Points, in no order, along strands that fork and pass close to each other.
In the rows, zero is written as 128.
Points whose rows are less than 108 apart are linked; no others are. Some points are linked to none.
Bogi: [112 145 110 154 121 118 105 172 110 139 102 145 158 146  90 162 112  60
 103 100 113 101  54 133 173]
fiva: [105 136 159 136 138 100 122 136 117 117 146 139 173 120  72 174 123  73
 126  81 104 157 106  94 118]
fug: [113  73  94 135 123 126 165 157 115 106 104 144 143 118 112 176 124 148
 144 151  67 114 130 112 152]
buna: [184 157 101 141  59 100  61 132 111 171 107 128  66 116 141 122 125 153
 127 122 169 118 159 152  91]
vuf: [103 110  95 140 118 116 104 126 112  84 121 118 116 137 176  97 103  39
  85  90 110 129  91 186 181]
movum: [157 135 153 121 146 101 107 168 130 143 143 118 149 148  56 130 150 103
 158  74 138 119 104  85 103]
vin: [102 163 149 130 143 174 121 150 143 140 141 112 105  96  94 178  97  76
 115 122 141 168  53 123 105]
fotob: [ 74 108 124 118 118 190 158  97 140 119 100 117 127 102 153 171  82 130
 120 169 135 156  72 152 137]
Zalif: [181 101 101 121 121 131  91 168 150 121 119 155 187 183 114  85 145  90
 159  83 104  86 165 138 125]
para: [ 92 128 100 119 146 168 125 125 131 105 135  90  84 112 111 187 113  95
 134 140 134 179  35 128 106]
Zin: [165 166 149 150 111 196  92  99 151 141 101 112  98  98 158 100 119 144
 124 142 184  87 114 117 104]
Dutip: [ 97 106 109 117 132 101 101 102 113  82 118 129 159 151 144 114 100  42
  81  80 109 160 103 141 164]
voda: [104 103 148  73 153 103 164  76 141 106 147 126 108 114 134 114 129 188
 142 130 149 175 176 116 101]
muta: [141 104  75 166 161 164 153 166  97 142 166 116 119  97  96 163 153 179
 142 167  69 122 160 111 127]
Tes: [170  98  82 105 121 131 109 177 129 127 136 180 176 162 124  96 178 139
 168 118  99  82 166 134 130]
gebok: [147 155 169 137 151  81 141 169 118 155 173 131 140 100  73 151 154 124
 133  95 138 117 124 105 112]
vusa: [140 192 155 152  89 121  88 129 146 155  89 153 117 144 178  97 126 123
 106 138 182  57 116 149 160]
nazo: [ 87 141 140 163 145 134 165 141 110 155 132 154 156  74 118 223 105 105
 142 140 103 108  75 154 154]
Tinev: [ 88 172 187 123 125  58 149 140 114 138 140 167 128 129 111 137 148 114
 100 123 150  97 108 100 148]
lero: [118 158 176 133 127 144 135 143 137 149 118 132 100 124 109 121 128 112
 118 137 153 125  86 102 119]
suk: [150 146 108 184 172 160 153 122  92 163 204  89 163  90  98 145 122 163
 116 156 100 150 168 134 161]
Tipe: [131 143 151 100  92  70 135 114 135 123  90 144  64 175 169  89 190 147
 158 181 130 114 124 111 104]
vovo: [100 117 149 152 135  96 137 108 110 115 150 144 221 100  78 204  89  70
 127  85 109 147 117 130 129]
povam: [146 184 175 145 174 108 165 117 107 173 227 129 131  49  99 154 128 104
 122 110 140 158 134 133 114]
Gir: [ 61 125 163 119 113 152 167  93 137 120 100 146 111 103 152 142  98 102
  95 159 126 162  84 127 143]
luf: [ 66 177 186 114 120  69 152 129 119 125 118 164  84 157 141 121 159 102
  94 156 137 104  86  88 138]
tuf: [123  90  86 127 132 170 103 120 157  95  97  82 139 175 122  85  95  87
 155  80 101 157 154 145 137]
Nav: [178 151 124 129  75  59  78 119 113 185 121 140  99 121 140 117 109 133
 114 102 188 138 145 173 119]
zot: [139 134 182 101 138 147 126 115 147 160 148 121 113  97 122 113 103 140
 126 111 203 149 127 145 100]
fip: [ 97 104 118 123 149 133 160 126 109  96 136 120 150 110  88 222 121 131
 161 135  91 164 101 119 124]
fon: [127 148 123 181 133 179 153 113 115 176 169 111 157  62 148 135 105 169
  74 153 161 117 152 154 153]
dubid: [137 156 162 143 114 218 108 128 164 150 112 112 104 104 142 103  79 117
 110 116 169 132  95 122 112]
fis: [129 156 155 132 156  38 140 146  93 161 184 155 174 118  83 150 186 121
 127  90 112 112 146 109 116]
Migat: [121  91  83 121 115 136 133 187 123 112  93 163 151 155 100 150 152 119
 158 131  50 108 125 101 136]
tolor: [134  80  86 127 127 172 121 139 150  90  90 126 143 165 140 102  94 131
 155 104  82 122 183 144 160]
Tus: [186 147 101 159 136 178  91 121 120 150 154  90 119 100 126 126 111 176
 115 136 199 105 145 137 101]
Pemet: [119 132 138 168 125 159 153 130 127 157 125 141 140  80 156 128  96 147
  93 160 151 100 137 130 156]
tutop: [177 142 130 136 156 154 101 132 143 161 178 102 112  73 118 126 103 163
 123 121 211 152 144 147  82]
nabi: [142 149 171 123  98  89 121  99 154  98  92 111  89 189 225  88 156 128
 134 170 135 131 140 173 138]
Fevi: [181 145 113 124  72 121  74 107 126 150  99 107  58 123 154 105 153 181
 161 143 155 123 146 143  69]
rozi: [121  89  86  91 126 132 117 160 126  96 118 170 168 175  89 117 140  85
 141 104  68 139 137 110 109]
Zudum: [153  98 114 138 132 147 119 151 135 122 125 109 131 118 100 127 106 145
 139 113 132 122 145 111 139]
gutug: [115 117 121 148 101 174 153 131 115 107  65 126  90 127 151 138 128 147
 145 197 102 102 102  85 127]
lagop: [124 151 167 137  98 112 135 106 140 111  84 123  76 176 195  70 163 135
 139 171 137 105 122 117 140]
Taka: [147 108 144  75 115  97 122  99 162 123 118 125  95 157 121  89 138 151
 160 103 152 158 141 138  96]
Led: [129 107 146  97 127 119 114 100 164 100 123  96 114 178 136  66 119 110
 137  72 146 164 149 159 125]
Zet: [116 108 116 139 156 113 150 110 105 117 141 124 209 110  93 227 113  98
 162 114  88 133  80 139 139]
far: [134 205 187 151 134 169 114 161 141 159 128 124  90  95 116 125 139 123
 126 153 172 110  68  97  83]
Lut: [ 85 129 171 102 114 121 146 104 143 110 116 142 117 144 144 107 106  98
  82 123 139 157 106 127 153]
bure: [ 91 114 132 135 127 165 167 108 139 132 111 140 156  69 140 187  65 127
 108 134 140 149 108 169 152]
kosi: [123 135 135 167  97 186 124 126 140 115  81 132 118 115 158 128  90 128
 114 146 141  87 122 123 164]
vumog: [128 170 169 162 158 142 156 148 118 163 176 127 118  55 115 160 116 125
 113 138 137 131 111 120 116]
kob: [110  77  62 107 150 160 113 120 131  99 102  88 155 141 100 143  78  92
 152  83 103 174 123 142 114]
zeve: [125 119 165  98 128 119 123 116 145 137 126 111  86 157 113 104 141 128
 135 119 147 136 109  92 117]
gapom: [109 158 161  82 123  32 136 136 127 116 126 162  94 188 156 116 184 115
 123 137 133 105 106 113 149]
madin: [119  67 103 132 153 112 180 118 107 122 148 136 168  97 124 137 116 163
 123 129  96 139 183 138 149]
roz: [186 133 127 124 111  88  85 136 131 198 148 128 144 100 103 117 110 137
 127  91 195 128 135 170 121]
rak: [168 172 139 151  84 141  88  93 147 144  98 121 106 124 173 104 128 146
 119 133 186  63 141 157 123]
Gimin: [168  84  68 160 154 154 123 147 108 143 158 132 188 115 102 109 117 174
 138 107 110 110 194 133 134]
kazav: [ 84  78  94  96 115 144 149 107 133  90  98 113  87 158 146 125 124 138
 150 150  66 155 131 122 136]
mufib: [149  96 109 109 154 127  99 138 139 134 127 131 204 155  81 110  86  79
 142  59 122 149 159 111  87]
tafat: [135 123 139  85 137  87 117 128 140  87 123 129 127 219 178  77 175  94
 115 100  80 139 151 167 148]
Zag: [149 193 134 172 127 190  99 118 112 153 119 114 119  70 158 110 136 162
 103 177 170  72 105 103  83]
Vose: [ 78 106  98  90 149 145 144 104 115  86 134  95  75 128 112 175 128 111
 135 128 107 199  81 101  96]
mafi: [132  98  93 119 128 146 150 150 121 120 125 139  89 136 127 120 191 182
 155 181  88 104 143  84 108]
nefuf: [156 126 137 161  97 188  95 119 151 107  81  87 107 162 146  99 109 120
 126 123 135  74 150 124 163]
tosek: [112 142 170 126 138  31 141 141 110 124 152 175 175 140 116 149 154 113
 106  96 115 110 137  99 150]
Nabo: [119 112 130  93 114 108 165 120 138 102 106 138  71 167 159 102 191 165
 154 179  95 111 137  82 114]
pavi: [140  89 137 101 121 115 138 110 162  97 114 134 115 168 175  85 140 142
 150 133 101 131 179 153 144]
Baga: [ 90 116 114 123 129  89 108 129 104 104 125 137 176 155  95 150 122  55
 103  87 100 153  89 112 135]
mus: [ 83  94 155  81 127  96 156  96 130  87 134 143 119 138 128 134 131 153
 123 121 106 174 155  95 126]
Bebaf: [160 128 107 125  87 125  96  93 141 114 102 112  70 142 190 101 174 185
 165 162 133 102 173 145  92]
Bekam: [150 110 126  97 144 126  92 154 147 134 127 109 156 174  75  99 134  91
 149  61 119 144 125 110  90]
vofig: [134  92 114  89 107 109 143  76 151 106 110 136  90 149 186  85 153 194
 164 155 130 131 187 160 103]
zavup: [123  95 120  72 141 113 131 130 135  86 143 167 159 168 106 104 162 116
 148  97  91 145 165 117 116]
lerub: [163  83  63 126 135 184 101 154 137 119 117 129 173 127 120 102 109 150
 164  94 102  93 197 124 134]
lorum: [108 147 214  95 137 128 135 118 160 154 181 137 134  90 107 132 109 107
  99  79 185 172 104 125 106]
lirer: [152  99  83 120 115 146 129 154 137 118 131 155 115 148 147 106 187 181
 158 144  93  79 176 132 130]
Geso: [139 201 150 170 115 150 103 146 133 190 119 145 115  92 141 111 141 147
 108 152 187  67  95 109  93]
fise: [112 134 134 168 143 146 176 146 102 141 147 132 131  56 107 184 118 136
 126 170 102 113 118 128 144]
nagag: [127 133 127 149 112 133 101 155 136 105  93 129 141 172 163  85  95  54
  93 102 117 111  99 155 204]
Firo: [174 133 121 130 126  97  86 161 138 152 123 139 145 147  97 108 154 132
 155  80 149  92 122 115 124]
sazit: [135 146 126 166 125 184 137 147 122 111  94 108  81  78 130 152 121 150
 145 207 123 111  97  71  99]
mis: [147 122 114 151 162 179 141 147 139  95 130 110  78  91 106 168 111 145
 161 181 128 144 117  97  87]
pudo: [118 150 143 141 124 199 110 161 162 162 119 125 125 117 109 142  82  81
 106 104 153 146  62 140 122]
vonef: [113  88  83 135 143 106 187 131  98 127 144 143 149 117 146 113 154 195
 109 172  93 120 182 123 150]
Bok: [174 143 113 153 121  71 106 155 109 183 144 136 145 126 103 113 142 146
 118 102 163  88 131 140 132]
pogi: [ 99  86 124 146 140 126 178 108 112 111 127 140 173  78 128 170  74 134
 112 144 111 133 148 151 163]
peka: [149 115  85 182 188 161 161 145 102 136 181  93 136  70  99 178 105 154
 144 157  88 153 167 137 132]
givef: [113 116 127 136 150 141 166 144 117 114 121 120  88 110 100 198 123 133
 166 171  93 157  98  99 111]
gezev: [ 97 119 108 138 102 150 143 119 130 102  64 121  72 159 158 126 132 106
 124 177  91 117  88 123 171]
rogil: [169 105  67 126 182 158 126 142 122 140 173 101 172  93 101 107 120 180
 150 103 143 145 201 144  92]
Tonit: [141 132 163  94 155  65 111 131 122  86 129 140 157 200 182  94 132  77
 105 100 107 128 138 152 181]
bim: [117 174 175  93 141  51 116 153 117 111 116 154 131 193 179 103 148  94
  91 125 126 101 112 123 183]
fos: [131 140 112 147 108 105 157 112 103 154 122 125 119 113 155 102 159 174
 112 182 152  94 139 114 134]
nivup: [135 117 110  63  97  59 125 135 130 128 152 182 115 151 128 111 197 160
 164 125 118 138 157 152  89]
lar: [ 83  91 138  77 150 122 130 112 129  73 156 148 160 125 105 154 129 138
 141  89 100 207 152  89  93]
Fam: [ 86 158 144 151 127 112 149 154 109 137 119 148 133 122  91 208 129  96
 137 140 101 108  66 115 145]
gumo: [159 177 123 183 133 169 126 106 111 213 182  96 175 106 125 137 119 167
  71 145 156 120 144 159 165]
tevi: [ 71 156 118 138 130 129 122 136 113 145 122 130 137 125 107 196 135  65
 115 107 116 117  26 138 141]
pevim: [140 136 124 166 114 143  99 172 133 129  96 132 138 153 110 121 102  79
 112 103 121  91 105 125 189]
Based: [124  92 102 119 159 136 102 118 133 113 113 115 192 130  81 149  68  60
 140  65 121 182 126 124  99]
lov: [121 116 119  67 128 127 102 126 151  82 144 151 131 202 141  74 183  97
 158  95  84 138 156 157 120]
Rufo: [178 180 103 156  95 130  78 108  96 171 131 103  97  93 142 132 150 178
 113 181 175 119 112 132  77]
sused: [113 142 140 166  98 156 115 119 142  90  83  93  74 181 179  84 156 100
 119 168 106  99 110 129 159]
sanip: [112  98 129 104 130 110 178  74 123 136 134 126 103  93 159  97 120 192
 129 169 162 158 169 132 115]
tozug: [152 172 172 126  88  86 106 105 146 134  89 129 113 158 219  98 133 124
 121 152 168 100 120 181 156]
fizuf: [132 120  71 157 123 102 156 127  92 151 141 129 127 148 160 115 169 204
  95 192 117  85 172 123 156]
lasam: [181 179 105 167 113 160  93 104 113 191 175  85 158 100 122 131 115 180
  83 136 195 129 143 164 123]
limeg: [132 131 110 113  96  79 145  71 111 157 128 118 119 113 176 103 138 190
 115 185 162 135 151 147 114]
dek: [156 149 107 180 149 138 133 135  98 184 188  97 177 109  90 136 139 161
 100 135 141 111 156 147 154]
les: [ 96  84 102  81 127 125 156 123 149  69 115 149 117 180 159  99 142 132
 148 135  56 145 167 133 159]
tuvom: [122 131 160 103 122 115 113 110 156 117 125 118 129 153 125  86  99  84
 102  88 154 138 116 158 161]
gado: [115  94 126  87 158 108 143 119 132  97 150 153 174 123  93 118 128 149
 152  82 116 173 188 114  82]
kipon: [ 96 140 195  94 146 120 145 117 131 123 162 119 114 103  89 141 119 108
 127 110 151 187 108 104 102]
fikop: [ 98 107 152 101 158 155 146 127 139  99 132 105  97 118  99 161  90 115
 139 123 135 196 112 102 104]

A fork is a point with three links. Follow the links from the first point to the second and name the forks in between, in order.
mus, vofig: zavup movum
Fam, Vose: lagop Zin
Zin, tevi: lagop
lorum, vuf: Zin lagop
fon, Zalif: gumo Zin lagop
lerub, Fevi: movum
kipon, nefuf: gumo

Follow the links from the first point to the second, and from the first to the third. Name the last point that the two ways share.
dek, Led, Nabo: Zin
far, fiva, mafi: lagop
mafi, bure, pevim: lagop
suk, lirer, lero: Zin
lerub, voda, roz: movum
vofig, tosek, tolor: movum
